A landscape with many valleys, sampled at points; each row gives a point and its height.
A ball rolls from a point to the lowest of its 2 nearest points, and stops where none of them is lower. Distance is the straight distance between rows; heights are no part of it.
z647: [ 91 122 108  62  80  91  82 121  69  93  91  84  96 118  76 109 109  98
 110 111 164 105  76 101 101 119 112  51  96  73  72  93  75 100  87  85
 105  98 105  96  67  87]  h=424
z227: [ 81 106 117 101  76  56 107  94  93  76  67 120 116 113  79  69  90 101
  92 111 132  59  79 106 107 126 126  92 123  90  72  76 104 109  89 105
  89  77  96  77  98  76]  h=258
z652: [122  91  97  94 104  95 143 109 108 118  91 109  86  82  93  95  72 132
  74  86  89 101 107 108 118  99 114 109  60  96  87 112 138 101 129 101
  79  71 117 134  80  92]  h=75
z997: [112 101  93  85 104 158  59 126 128  90 108  92  72  97 106 101 125  62
 103  84 110 141 127  81  90  92 100 105  99  78  90  74  71  86  77 109
 112 110 108 109  93 138]  h=641
z431: [ 99 102 102 127 106 130 112  92  98 110  82  88 103 100 103 132  87 108
  80  99  40 117 104 126 112  78  82 115 110 121 129  90 101  80 102  92
 128 119  87 103 100 110]  h=783
z7: [ 68 103  96  99  80  75  77 125  98  93 104  48 126 111 109 121 103 136
  87  80  77 112  92 108 116 120  98 101  84 111 132 147  72 103  83 122
 107  78 105  92 121 145]  h=150
z807: [112 109 126  87  75 119 126  96  85 125 102  78  92 117  91 124  67 115
  90  72  71 104  94 122 112  93  98 119  61  85 115 111  83  94  92 113
 115 123 114 105  73  71]  h=426
z508: [115 102  87  87  96  96  76  99 108 110 113 132 125  86 117  85  77 111
 130 113 102 103 141 115 104 122 111 102  77 103  78 139  75  98 102  84
  98  94  96  88 109 136]  h=618
z819: [100  95 111  98 102  59 125  83  79  90  94 124  96  91  76  77  78 102
 105 114 111  68  78  82  88  92 134 107 119 110  83  74 119 107 113  85
  85  89 101  85 104  74]  h=314
z496: [121  78  68  80  99  89  95 113  78  97  92 119  97  77 109 113  71 132
 126 115 115 106  77 119  68 131 105  99  99  91  93  95 115 103  87  81
  94  87  96  96  82  79]  h=478
z851: [ 88 100 102  88 111 106 114  94  92 124 101  93  87 108 110 136  93  95
 104 122  97  47  98 120 102 103  81  99  75  88 115 110  79  97  77 100
 124 127 115  72 103  96]  h=320
z342: [122  89 107 108 116  71  84 117 128 103  99 110  78 138 103  93 137  79
  83  93 126 106  90  64 105 122  80  63  87 103  61  88  63  92  76 122
  96  93 101  88  75 115]  h=359
z915: [ 71 102  90  70  83 118  67 128 118  96  93  80  98  84 118 116  85 129
 106  79  85  98 125 127 101  93 111 124  74  83 100 123  79  79  91 101
 107  88 111  77 112 166]  h=696
z150: [ 78  83  99 109  81  80 101 109  98  88 109  80 102 100  88  98  96 114
  75  68  89 153  95  96 104  94  94  98 108 104 116 123 104 127 115 120
  86  76  74 107 107  67]  h=247
z447: [108  97  80 115 125 123 116 115 100  97 100  74 120 106 132 142 113  82
  94 131  64 116  90  95 116 102  96 106 109 137 116  87  95  73  84  92
 127 131  92 103  96 112]  h=772
z565: [102  81 105  96  76  93  92  97 108 110 105  98 103 121 114 113 108  97
  90  66  98 109 109  97  72 126  58  82  88  86  76 108  61  90  51 119
 119 128  73  64 100  93]  h=200
z70: [ 97 112 135  64  70 116 104 104  87  83 114  93 104  95  70 110  99  83
 103 114 152  94 105  98 108 117 112  78  94  77  52  90  72 105  86  77
  94 123  93  65  85  80]  h=389
z756: [ 89  71 101 132  95  98  97  70 122  98 103 129  85 117 117 102 121 127
  86  86 100  84 133 109  75 106  51  83  88 101 100 108 126 119  93 120
  82  92 108 136  83  94]  h=475
z682: [111  94  86 122 128 104  99 104 103 119  84 106  68 114  94 111 135  80
 105 114 107  89  75 105  77 105  81  76 104  90 115  90 105  94  78 118
 123  86 116 102 104 107]  h=252
z233: [ 98 103  94  98  88 136 108 124  76  72  81  75 113  67  86 106  95 108
  95  97  70 113  86 136 143  71 120 116 109  71 143 106 116 104 130  98
 102  78 121  96 108  91]  h=100
z409: [ 69  89 101 113 100  76 104 111  99  80 105  77  90  82  87 110  79 127
  86  90  58 120  86 110 101  67 112  99 111 109 129 116 106 111 116 109
  99  45  92  98 126 114]  h=290
z691: [ 78  97  96  91  76 100  75  94 102  85 118 104 131  88 110  90 105 104
 105 130 117  80 146 103 107 122 111  87 105 108  92 128  89 111  86  95
  90  92  98 102 124 122]  h=594
z521: [ 99 103 110  93 132  82 102 105 101  92  89 121  88  70  74  85 107  98
 108 109 101  62  76  92 106  74 128 105  91  85  93 107  92 104 121 100
  93  77 124  68 131 139]  h=350
z42: [ 94  94  73 111 153 108 126 130 127  93  91  78  98  97 130 128 114  63
  86 130  93  90  73  83 129  99 115 113 118 118 110  82 112  87 108  97
 110  95 106  95 118 109]  h=758
z9: [ 97  97 125  88  74  85 126  79  89 105 109 103  99 118  88  99  67 133
  90  84  86  62  95 102 101 102 100 133  70  88  95  97 102 108  85 107
  92 118 114  90  78  70]  h=455
z818: [ 87 120 119 102  73  68  81  82  95  99  84 120 133 110  78  60 105  97
 105 100 143  73 115 113  96 140 107  80 107  82  70 121  85 109  84 120
  96  84  84  75 110  97]  h=184
z474: [ 88  93  91  89 102 115 123 101 107  97 151  71 124 100 116 116  88  64
 115 131  86  79 131  76 134 106 108 124  85 124 117 116  88 109 106  86
 103 139 105  90 114  97]  h=591
z983: [ 93 120 115 114 112 116 106  97  98 116  75  97  91 118 100 124  80  82
 100  94  56 100  84 126 118  68  88 108 121  89 124  75  72  86  99  96
 143 127  93  61 102  89]  h=793
z436: [111 115 119 121 102  89 118  65 110 114 117 124 119 143 105  66  85  74
 109  70  70 110 120 102 127 103  85 115  96 107 109 107  74 112 120 119
 107 123  91  99  94  60]  h=637
z99: [ 76  99  87  92  99  93  75 138 112  77  73 100  85 102 132 103  80 120
  97  90  82  88 106 140 114  95 105 106 106  79 117 102  86  92  97 110
 100  53 117  80  99 132]  h=680
z103: [105 117  68  92 123 115  99 100 116 133 113 101 106  94 110  86 103  77
 132 120 123  98 122  98  98 122  82  94  93 102 109 119  98  91 123  75
 102 136  93  81 119 113]  h=347
z469: [ 89 117 104  92  95  80  93  83  97 120  90  99  85 124 108 104  76 116
 109 102 108  90  85  90  50  87  84  87 123 119  89  59 113  75  86  74
 112 122  83 105  78  96]  h=199
z160: [105  82  82  97  98  97  69 112 122 103 104 120  88 120 139 114 117  90
 107 101 113 100 135 117 100 128  61  62  74  89  87 114  54 101  69 112
  99 100  95  75  83 112]  h=267
z564: [ 78 125 103  95  46  96  71  92 107  94 100  99 132 110 104  60  86 113
  98  71 134  84 120 118 100 149 110 126  96  69  86 122 100 119  82 119
  88  80  93  89 111  86]  h=97
z967: [ 84  69  73 109 110  65 108  87  96 112 129  87 111 109 101 118 107 118
 109  87  79 112  70  70  46 126  58 107 105 130 123 112 115 115  92 112
 106 125  71 107 115  82]  h=462
z74: [123 104 112 118 109 127 111  99 103 111  93 102  58 126  90 108 131  64
  89  94 112 105  95 106 102  95  76  74  92  84 104  76  92 100  85 130
 108 117 124 130  72  70]  h=202
z495: [ 86 108 128 115  71  89  78  90 102  82 106 113 110 122 136  80  92  91
  88  80  86 122 156 118 129  68 113  76 107 107  99 104  81 114  96 119
  90  64  97 129  92 103]  h=275
z87: [115  97  75  88 118 108  94 118 104  94  91 115  85 104 113  86 107  84
  98 111 135 127 118 112 133 113  87  68 102  83  96 109 102 107 136  88
  78  91 101 109  82  65]  h=225
z122: [111  82  69  81 130 109 117 117  98  85 111 102  93  51  78 100 101 113
 100 108 122  99  72  85 113 109 118 126  87  87 105 118 132 118 135  91
  61  94 109  89 126 105]  h=260
z977: [ 85  99  90  68  91  72 109 128 104  95  99  68 119  96 100 123  77 112
  96  91  92 138  76  94 118 112 113 107  96 101  96 127  77 100 100  82
 102  98  64  40 124  98]  h=276
z371: [122  78  87 110 138  80  89  96  84  96  98 111  76  98  74  92 126  98
 119 121 126 119  61  79  55  83  97  72 139 111  89  73 128 108 101  89
 101  71  95 115  86  82]  h=395
z376: [ 91  99 113  95  90 118 108 127 104  55 101  84 113  85  98 109  90  99
  80 105  81 122  89  91 162  71 132 134 125 106 116 105  97 117 128  95
  87  98 106  85 100  97]  h=165
z870: [ 98  84 101 116 140  91 136  83  96 105 113 102  76 104  92  96 119  99
  78  99  94  94  73  85 108  82  83  97  97 112 118  97 128 121 137 110
  79 106 105 115  92  62]  h=721
z872: [ 79 113 107  79 123  65  99 109  81 113 111  72  87 125  97 121 115  88
 108 132 128  75  74  73  79  82 116  69 103 121  92  91  88  91  78  89
 120  99 111  96  98 119]  h=480
z644: [104  81  63  98 131  92  70 108  99  95 129 103  90 108 120 104 119  63
 137 134 115 125  98  75  62 105  83  78 128 117 108  85  79 108  84  90
 113 105  78  91 105  89]  h=407
z738: [ 66  77  95  95 109  59  90 106 117  92  87  87  68 109  98 103 102 122
  76  89 117 101  65  76  73  95  89  89 128 108  88  74 121 104  98  96
  83  79  81  84 104  90]  h=304
z471: [ 88  96  96 122  87 128 106  90  87  80  70 111 119  88 112 119 111 106
  91 130  86  90 112 140 128 102  91  89 127 101 119  95 119 107 107  85
  99  99 102 124  96  74]  h=226
z918: [ 98 102 125 122  99 101 114  68  89 133 118 100 107 106  73 114 130 110
  97 120  92  88 124 110  84  93  78  69  78 120  98 134  98 108  83  94
 108 117  90 107 114 110]  h=293
z201: [ 88 100  81  88  96  90 102  98 115 107 105  90  87  94  97  81  82 146
  81  72 103  98 110  96 116  91  90 120  66  92 112 131 138 108 144 104
  53  85 111 113  97 102]  h=149
z827: [127  77  91  87 104 106 115 106  99  99  97 120  87  71  94  94  77 118
  89  90 107 145 119 120 110 107  98  89  77  85  77 119 110 109 126  87
  72  83  78 101  83  69]  h=160
z823: [ 79  96 105  89  63 105  82  83 110  75 117 110 122 101 100  63  87 100
 106  84 132  97 116  98 106 140  92 124 103  80  79 111  83 131  98 103
  71 121  72  49 115  59]  h=181
z8: [126  85  84 140 123 123 103  75 137 118 106 143 111  90 121  97 119  96
  99 114  72  69 134 106 111 126  67 121  82 106 106 111 101  97  92 118
  97 121 110 103 112 116]  h=85
z393: [103 131 118 101  99 120  73  96  88  90  78 119 126  94 114  96  89 100
 119 103  75 117 120 129 136  70 125 103 114  98 100  88  66  82 110  84
 114 111  93  76 107 134]  h=665
z88: [119  73 101 122 133  59 107  68  91  87 105 149  85  97  80  73 109  96
 112 120 115  72  73  77  68  95  91  83 120 112  81  78 119 120 114 107
  82  92  90  95  85  72]  h=360
z709: [125  98 122 100  98 138 103 104  61  72  80 125 110  55  56 101 124  94
 106 116 104  93  84 125 116  90 117 102 119  59 103  92  95 118  99 102
 102 102 119  85 111  90]  h=711
z616: [103  99  80 114  82  93  77  90 127 120 103 113  95 116 123  78  96 112
 110  79 100  88 134 114  77 111  80 107  74  95 119 116 116  95  90 126
  92  66 120 131  97 127]  h=450
z698: [123 124 131 101  91 137  91 104  74  97  66 122 123  66  57 100 135  99
 111 117 117 101  98 119 103  93 122  87 105  81  75 106  95  87  94  84
 113 114 108 103 113 137]  h=698
z65: [130  81  94  97 139  86  90 109  77  85 106 114  67  81  97  96 119 128
 107 119 108 111  74  83  88  54 114  85 115 113  87  93 120 106 115  87
  79  62 122 126  72 110]  h=420
z146: [108  93 100  97  91  77  91  91 105 120  94 108  87 116 109 113  91  88
 111  96 104  94  87  86  39 116  77  77 112 104  70  70  80  74  51  97
 127 126  76  74  96  96]  h=118
z260: [ 93 108 112 101  98 106  83  92  69 121 109  83  99 113  79 112 123 117
 108 102  96 114  96 120  83  85  75  75  89  94 137 126  87 115  98 113
 110 108 104 110 105 109]  h=251
z535: [112  93 111 103  86 103 120  79  76 114 105 107  99  99  86 108  88 123
 109 108  91  50  82  99  68 102 102 125  87 100 115  77 123  97  83 106
 110 122 133 132  82  93]  h=483
z721: [ 67 127 122  91  68  71 102  95  86 119  80  83 124 133 102 119  82 100
  96  96  91  91 111 144 122 105  99  70  96  96  93 127  59  89  71 103
 132  91  84  61 105  92]  h=818
z218: [ 97 118 112 122  71 136  94  79 108 101  98  91 146  99  98  82 127  97
  79  95 100 111 128  99 112 124  97 109 108 117  98 108 119  98  95 106
  95 124  90 141 109 107]  h=371
z547: [ 89 103  77  72 103  79  77 140  88  91  98  82 113  93 100 104  90 127
 113  89 103 121  70 111 118 122 111 112  83  82 120 144  73 110 108 105
  97  86 103  60 114 125]  h=215
z584: [ 64  88 110  94  82 102  65 121 110  54 106  95  71  95 121  94  83 114
  94  86  91  92 108 102 106  69  98 122 119  82 115  86  81 114  98 110
  82  80 114  72 100 108]  h=667
z479: [120 100  82 102 133 108 126  93 100 124 109 118  99  95 103  88  93  75
 119 125 113 110 115 127 119 118  76  66  91 100  94 122  90 107 138  74
  95 120  76  79  97  63]  h=287
z161: [ 64 137 102  84  79  91  94 116 101 111  57  70 100 137 118 118  93  89
  98  95 117 112  83 124 116 108 100  74 125  99 105  86  85  74  87  92
 127 106  86  84  90  86]  h=831
z435: [119  89 101 103 139  79  98 103  85  87 114 119  93  93 103 102 110  70
 110 139 105 106  98  89  98  71 114  73 119 117  83  84  72 108 104  89
 105  91  87  82  97  98]  h=367
z119: [102 137 126 110  75 119  68 107  82  71  62 110 131  85  95  81 109 110
 110  86  96  97  94 124 123  82 131 110 123  80 103  85  98  87 102  99
  99  91 117 110 107 142]  h=681
z894: [105  91  66  75 108 116 103 103  84  95 109  82  88  62  95  93  87 123
 106  97  98 110  98 102 114  75 104 110  84  91 127 109 146 106 162  80
  66  90 113 114  97  89]  h=205
z245: [ 83 100 106 114  83 121 124  95 140  87  97  85  99  98  94  67  93  91
  64  63  85 102 104  80 130  91 107 154 105  95 120  93 140 104 134 115
  77 104  98 108 118  75]  h=682
z940: [ 95  95  88 120 108  87 132  74 118 104  93 121  97 109 103  65 104  91
  92  92 106  93 106  83  89 108  88  98 116 121  99  89 152 107 135  97
  77  94  97 152  93  54]  h=709
z949: [125 108 112 111 122  81 102 117  97 103  77 120  95  99  79  90 117  96
 105  99 102  89  71  91  93 108 121 106  99  97  95  94  88  90  82 123
 115  80 120  95 101 135]  h=301
z849: [130  81  82 109 131 132 105 147 126  71  79 113  76  80 106 115 111  67
  84  98  81 133 101 102 120  91 126 109 119  88  80  86  93  89  87 114
 113  60 113 113 100 110]  h=588
z467: [118 135 105 109  97 109  79  70 101 128  97 131 122 117 116  84  79  94
 124 100  79  90 149 136 132  96 101  87  92  96 105 117  81  87 109  94
 109 108 103 102 104 115]  h=643
z597: [ 75  89  93 111  80 119 120  81 132  91  82 112  82 110 110  76  95  80
  78  67 104  96 109  99  96 118  87 129 119  90  99  66 135 103 106 109
  85 106  90 118 100  42]  h=695
z788: [149  95 125 103 122 119  99  91  92 110 124 128  63 110  87  95 133  77
 114 116 125  85 119  89 103  82  85  72  63  88  83  92  80 111  99 111
  89 114 133 122  65 105]  h=145
z911: [ 96  91 126 110  95  73  84  86 119 104  83 135  82  78  81  73  77 121
  89  70  87  92 110 106  67  80 110 104  97  85  75  96  94  94  92 116
  98  62  81  72 114 127]  h=374
z563: [113  71 105  94  87 105 124 130 113  54 113  94 105  75 106 107  82 101
  75  95  89 117  90  68 117 103 138 149 106 107  85  84 109 110  93 104
  82  86 106 108  95  98]  h=224
z900: [ 83 108 105 122  95 123 112  78 147 113  96 120 110 103 117  88  94  81
  85  99  72  53 153 111 128 106  93 135 101  97  97  99 111  94  93 121
 102  98 104 104 123  97]  h=185
z39: [150  84  96 119 138 107 111  95 106 118 109 144  84  85  93  88 111  92
 114 107  91  91 108 102 103 104  81 104  65  88  99 114  86 110 112 121
  98 106 118  99  95 107]  h=64
z755: [112  69  98 105 123  85  81  98 131 107 124 118  71 109  98  99 134  85
  93 103 131  99 123  87  97 119  61  60  58  92  70 131  73 121  94 122
  83  85  94  85  96 120]  h=318
z586: [117  96 100 103 101  98  94  86  90  89  85 143  99  68 104  79  78  92
 121 115  85  72 113 107  86  79 119 105 125  90  96  72 109  96 106  91
  95  86 110  97 101  92]  h=364
z82: [139  87  84 112 127 107 129 127  95 103  73 111  71  80  82 102 101  72
  90  97  92 130  84 114 102  88 127  90 100  84  96  99 110  95 108 119
 112  54 110 111  98  76]  h=570
z419: [138 123 122  97 107  98 110  94  99 117 126 111 118 102  98  73  92  95
 116  97 116 105  95  55  87 115 113 123  95 119  75  85  90  92 102  94
 104 151  99 108  88 116]  h=598
z254: [116 118 118 101  96  99  93  78  92 134  82 125  98  85  69  76  82 102
 116  75  91 103 108 119  81  77 103  99  90  79  92 110  92  85 109  97
 118  91  88  75 121 110]  h=414
z688: [ 98 115 113 100  90 130 100  88  78 105  97  94  99 110 106 117 120  99
 100 126 119 106 121 128 118  94  84  58 109 108  95  96 105  97 105  70
  94 129  99 140  77  84]  h=277
z884: [101 125 117  73  64 127  90 112  98 107 106  80 103 114 113 103  80  88
 103  80 126 138 110  95 103 108 116 107  92  84  83  92  93  89  87  91
 107 123  92 114  76  88]  h=354
z865: [ 80  91 101 110  83  82  80  94  98 100 113  75 113 110 101 115  98 150
  88  71  77 138 100 100  89 100  78  97  88 119 118 132  98 113  95 117
  91 104  85 111 100 118]  h=206
z463: [ 87  96 113 109 113  60  81 108  94  79 107 114  90 117 131  98  93  93
 103 116  83  98 117 114 128  59 116  75 110 118  95 100  54 113 102 105
  98  67 104  88  88 113]  h=322
z636: [ 97  64  84  84  86  72 101  96 112 111 131  81 102  98 101 119  97 112
  92  82 112 129  97  61  44 134  80  90  95 120  73 107 103 102  79  90
  98 115  59  97 109  90]  h=490
z607: [103 113 102  92  82 134  80 104  97  98 109  75 106 121 116 118 118  95
 105 109 128 122 113  88  93 108  98  84 108 113  93  74 104  79  79  82
 106 129 102 149  69 113]  h=317
z473: [125 137 105 120  69  91  92  59  84 122  80 115 132  98  98  63  93 114
 122  79  93  95 108 101  78  91 115 102 105 116 114  85 148  77 111 100
 102  83 105 151  98 118]  h=349
z879: [101 102 128 115  74 126 105  73  99 113 127  98 118 118 101 106 127  68
 100 100 110  83 125  76  68 133  81 100  98 117  82  86  83  99  52 107
 119 153  92 125  99  89]  h=438
z606: [ 98  70 106  85  79  90 102 106 100  64 138 101  89 102  95  92  94  95
  97 105 113  95 106  60  89 116 117 120 105 100  90  81  97 129  86 106
  76  92 112 112  86  74]  h=272
z555: [117  89  96 131  91 107 119  91  91  93  86 107 120 111 101 108 121 107
  99 108  84  95  74  98  85 137  89 116 114 118 124  82 127 100  84 119
 108 113 116 151  81  81]  h=508
z661: [158  85  79  92 120  89 101 107  82 110  80 135  74  71  92  96  93 130
 134  97 102 111  69 114  73  90 104  95  90  90  91 103 133  93 120  87
  92  60 116 123  68 103]  h=447
z313: [ 73 100  79 113 134  68  87 103 102  98  82  99  83 104 107  93 111 128
 100 104 111  61  42 100  83  99  84 103 127 100 129  83 128 107 111 100
  90  86 110  83 111 103]  h=345
z658: [104  86  99  97  83 107 117  98 113  90 145 100 136  92 117  99  94  97
 100 118 100  80 136  77 114 140 105 130  81 121  81 123  96 112  92 102
  84 128 104 116 108  99]  h=568
z106: [ 75 113  93  94  77  96 112 100  86 114  99  56 119 134 114 127  90 112
 100  92  84 125  82 103  92 107  80  89 108 124 122 100 108  84  92  86
 123 128  79 112  86  77]  h=842
z315: [107 149 114 115  98  93 111  64  93 114 122 108 149 129  97  51 106  76
 117  77  85  98 114  77 138 100 102 114  99 124 119 107 102 102 142 104
  92 130  98 126 107  89]  h=654
z78: [121  89  73  80 118 124  62 143 116  84  94  91  84  93  87 112 129  96
 113  98 118 150  75  72  75 102 117 104 109  99  70  82  95  82  79  88
 115  86 104 111  96 143]  h=625
z694: [107 135  77 109  81  94  85  86  79 100  83  99 136 111 126  78  85 103
 134 109  90  76 110 122 112  99 122 103 120 112 138  85 117  78 112  98
 110  80 128 133  91 123]  h=388
z643: [133 109 125  82 107  88 132 109  78  99 128  90 102 106  88 113  75  87
 111 118  97 111  77  56  85  81 136 118 100 124  77  71  84  91  90  85
 117 130 104 109  79  94]  h=577
z424: [ 67 106  99  80  83  62 117 101 108 120 102  58 105 138 110 115  96 132
  79  72 108  94  67  69  82 124  82 106  91 118  99 101 117  79  86  97
  99 119  96 107  91  92]  h=850
z935: [ 87  92 102  65  91  93  99 117  97  91  89  92 113  82  99 129  91 112
  99 112 123 108  91 102  95 121  98  84 104  94  63 101  75  92  82  71
 105 124  68  42 106 105]  h=336
z485: [ 96  86  66 105 142  96 106 119 107  79 112 102 102  60  92  89  99  92
 113 109  87  76  78  87 123  95 121 134  97  90 134 121 109 119 141 113
  85  76 121  68 149 124]  h=309
z319: [ 91  78 120 133  93 121 120  85 101 101 113  94 119  92  85 126 129 102
  62 107  67  94 119 103 101 108  77 104  90 119 103 121 111 112  82 119
 106 115  93 127 121  98]  h=333
z943: [ 85  95 122 116 115  58 107  81 101 117 126  78  94 101  76 121 107 121
  77  96  80  96  76  56  83  77 100  97  88 137  99 123  94 111  96 108
  98 110  95 106 119 141]  h=529
z56: [ 91  92  96  78  68 102 142 104 100  89 115  86 135  93  97 103  82 116
  94 120 126  65 105  87 109 154 122 126  82 105  79 113 133 107  94  91
  78  99 112 118 104  79]  h=541
z654: [ 84  97 115 104  90  88  94  88 105 107  94  91  86  95  76  98 106 134
  80  87 107 108  87  72  55  86  96 102 114 112  91  82 141  94  96  93
  89 101  83 132 100 111]  h=261
z476: [ 90  72 109 112 140  95 134 112 103  82 103  90  76  90  84 113 121  74
  63 117  93  91  71  89 131  74 114  94 104  99 108 107 110 128 123 114
  85  67 107  90 114  71]  h=732
z844: [ 63  95 105 112 107 107 107 100 129 110  89  90  85 100 100 116 108  97
  74 101  73  58 121 115 115  95  85 111  94  88 110 112  92  93  83 115
 113  97 108  72 130 121]  h=259
z906: [ 86 110  61  74 110 115  82 106 113  90 112  99 105  94 131  92  96  76
 134 139 136  70 121  84 103 113 104 110 121 105 106  79 107  87 114  69
  93 127 107  90 106 116]  h=397
z804: [ 93 136 137 106  94 103 106  80  80 132  84  99 107 125  75 111  96  89
 103  92  88 104  94 135 117  90  86  79  93  86 103 108  53  92  92 101
 133 140  83  58 100  84]  h=805
z93: [ 75 102 106  93  81 134  70  82  96 108 107  95  92 115 119 129 122 102
 110 114 110  59 124 115  81 108  55  85 102  86 108  90  79  96  63  88
 111 158 105  88  98 107]  h=372
z317: [ 91 150 121  87  68 131  89  66  96 132 127  71 115 114 100  81  74  80
 110  62  90 108 130 100 116  65 111 131  81  93 115 103  97  89 116  90
 120 133  85 102 101 101]  h=351
z680: [104  85  70 107 104  97  78  87  87 101 138  96  96 119 112  95 118  93
 129  98 114 137 105  74  46 109  60  96 108 118 127 101 102 118 101 110
 100 121  87 126  97  87]  h=436
z221: [122 129 117  78  80 117 110 108  79 119  78  80 102 103  96 122  63 113
 101  84  88 138  84 130 109  89 117  98  87  95  90  96  87  77  93  81
 127 118  92 102  71  93]  h=393
z32: [117  79  85  96 129 125  88 130 128  83  89 104  74  64  98 108 108 100
  98  91  81 128  98  88  77  78 121 129 102 105  89  90 106  77 109  99
 107  77  98 101 114 159]  h=608
z219: [108 110  90 121 100  73  84  85 100 114  82 126  86 123 130  81 107 109
 129 110  91  74 108 113  84  82  90  76 102 111 129  92 122  91  97 107
  96  63 128 125  92 130]  h=423
z48: [102 125 109 107  82 109  99  81 103  88 112  91 140  99  96  57  81  99
  97  66  81 102 104  81 147  89 122 150 102  98 122 106 117 108 147 106
  82 112 103 107 110  95]  h=669
z509: [ 76  87  82  93 143 108 114 131 102  87  91  84  88  78 106 123 123  60
  85 141 109  99  83 110 129  81 120  74 114  88 107 110 105 109 112  93
 105  50 100  77 127  94]  h=744
z629: [ 87 124 121 109  72 108 104  64  83 113 112  79 120 114  94  86  88 107
  96  76  81  99 122 100  86  77 104 113 101 115 126  98 124  95 103 103
 110 110  98 141 102  99]  h=310
z331: [107 112  96  88 115  87  86 118  60  99 105  74  84 136  97 119 121  88
 117 120 129 117  57  97  85  89  97  66 115 101 105  91  71 105  82  97
 118 110 112 100  70  78]  h=453
z845: [ 98  98 116 121  95 103  89  82 108 105 105 117 116 128 117 117 143 109
  96 115 112  68 108  96  86 133  58  79  99 114  84  93  89 100  66  93
  99 152  99 106  83 105]  h=406
z448: [110 111 125 101 103  85 126  93  81 106 117  79 133  94  74 119  83 113
  90 112  64 103  86  72 109  84 129 120  92 133 100 111 103  93 105  86
 112 120 100 108 105 129]  h=553
z595: [ 98  89 108  85  94 131  67 113 128  77 117 105  54  94 121  88  88  86
  89  72 100 129 127  84 102  65  96 129  98  78  96  80  78 106 103 104
  86 109  92  80  92 105]  h=655
z656: [101 120  92  81  87 119 105  84  95 131 111  92  89  94  93  91  62  86
 123  79  95 114 121 120  92  88  96 115  84  76 120 110 100  94 122  87
 107 118  88  79 113  70]  h=394
z203: [102  89 100 110 107 117 101 113  76  91  75  99 107  68  94 124 115 130
  82 117  77 101  94 145 130  98  99  92  85  88 120 128 112 110 107 105
  96  73 117 112  99 112]  h=164
z972: [ 75  92  78  60  99  92 103 144 125 115  94  67  82  93 110 126  78  99
  95  79 102 106 104 106  90 107 116 106  66  88  86 124  85  76  87 100
 116  67  98  68 124 140]  h=712
z695: [121  77  87 102 103 117 132 131 105  86  75  84  90  87  84 126 108  78
  64 100 106 158  85  99 111 114 116  85 115 104  74  90 120  96  94  90
 105  85  83 122  87  59]  h=549
z725: [104  84  68 116 108 111 124 119  92  93  95  73 110 102 102 122 129  87
  90 110 100 139  67  89  87 133  92  97 127 124 114  95 124 103  92 108
 114 103  90 141  92  66]  h=528
z36: [149 130 123 130 104 113 104  73 103 132 100 138 109 123 105  63  89  81
 116  72  98 110 109 101 109 115  89 111  87  99  87  85  80  88 109 111
 104 147  93 109  78  86]  h=620
z75: [ 92  93  55  89 114  90  84  93 105  91  98 117  91  84 129  71  94  89
 128 129 121  75 115  90  83  90 106  89 133 106 109  78 137  94 131  73
  81  77 105 108 114  99]  h=408
z312: [ 74  97 115  80  77 127 112 102  71  82  94  84  90  72  57 114 121  79
  93 116 131  97 103 127 110  88 113  75 105  62 102 110 101 125 104  95
  99  86 104  86 117  63]  h=724
z553: [ 91 103  60 107 116 118 104 118 112  77  98  85 113  81 106  81 104  72
 119 107  93  80  87  98 118 100 120 143 130  90 153  79 113  97 128 112
 105  93 120  80 134 114]  h=352
z841: [103 115  70 111 147  86  94 103 118 118  73 102  82 116 123  94 107 114
 104 120 108  76  66  88 104  88  82 105 113 117 114  74 129  73 120  83
  99 110 116 105  87 124]  h=383
z239: [105  85  98  84  78  78 129 110  95  96  81 106 115  83  90 115  77 118
  85 117 123  83  93 101  82 144 129  98  96 105  56  90 128  95  73  79
  93  78  90 110  89  90]  h=511
z128: [ 74  99 118 109  83  93 105  97 116  94  84  97  80  82  82  88  61 134
  81  63  60  84  94 123  91  76 110 128 100  81 114  90 121  90 102 107
 100  58 101  78 128 110]  h=331
z684: [106 103 118  96  81  99  83  97  96  86 105 118 101  81  98  67  92 100
  94  80 109 118 136 109 116  82 115  93  89  78  84 118  87 119 119 113
  75  72 101 105 103  88]  h=227
z102: [ 87  87 106  92 152  62  99 110 104 113 118  67  71 104 108 135 114 106
  82 111  98  94  54  62  75  61 100  80  96 131  90 100  92  96  86  94
 107  86  94  86 105 137]  h=506

Call two points neighbours if one is among the 2 nearest of the other. Go from one point of each pair to the other, from neighbour to neighbour, staying as low as possible. Name the highest point that can't be avoided.
z39 / z564: z75
z629 / z7: z218
z39 / z652: z521

Where does a ball stop that starts at each point below?
z106: z7
z595: z233
z691: z564
z9: z233
z940: z7
z448: z7
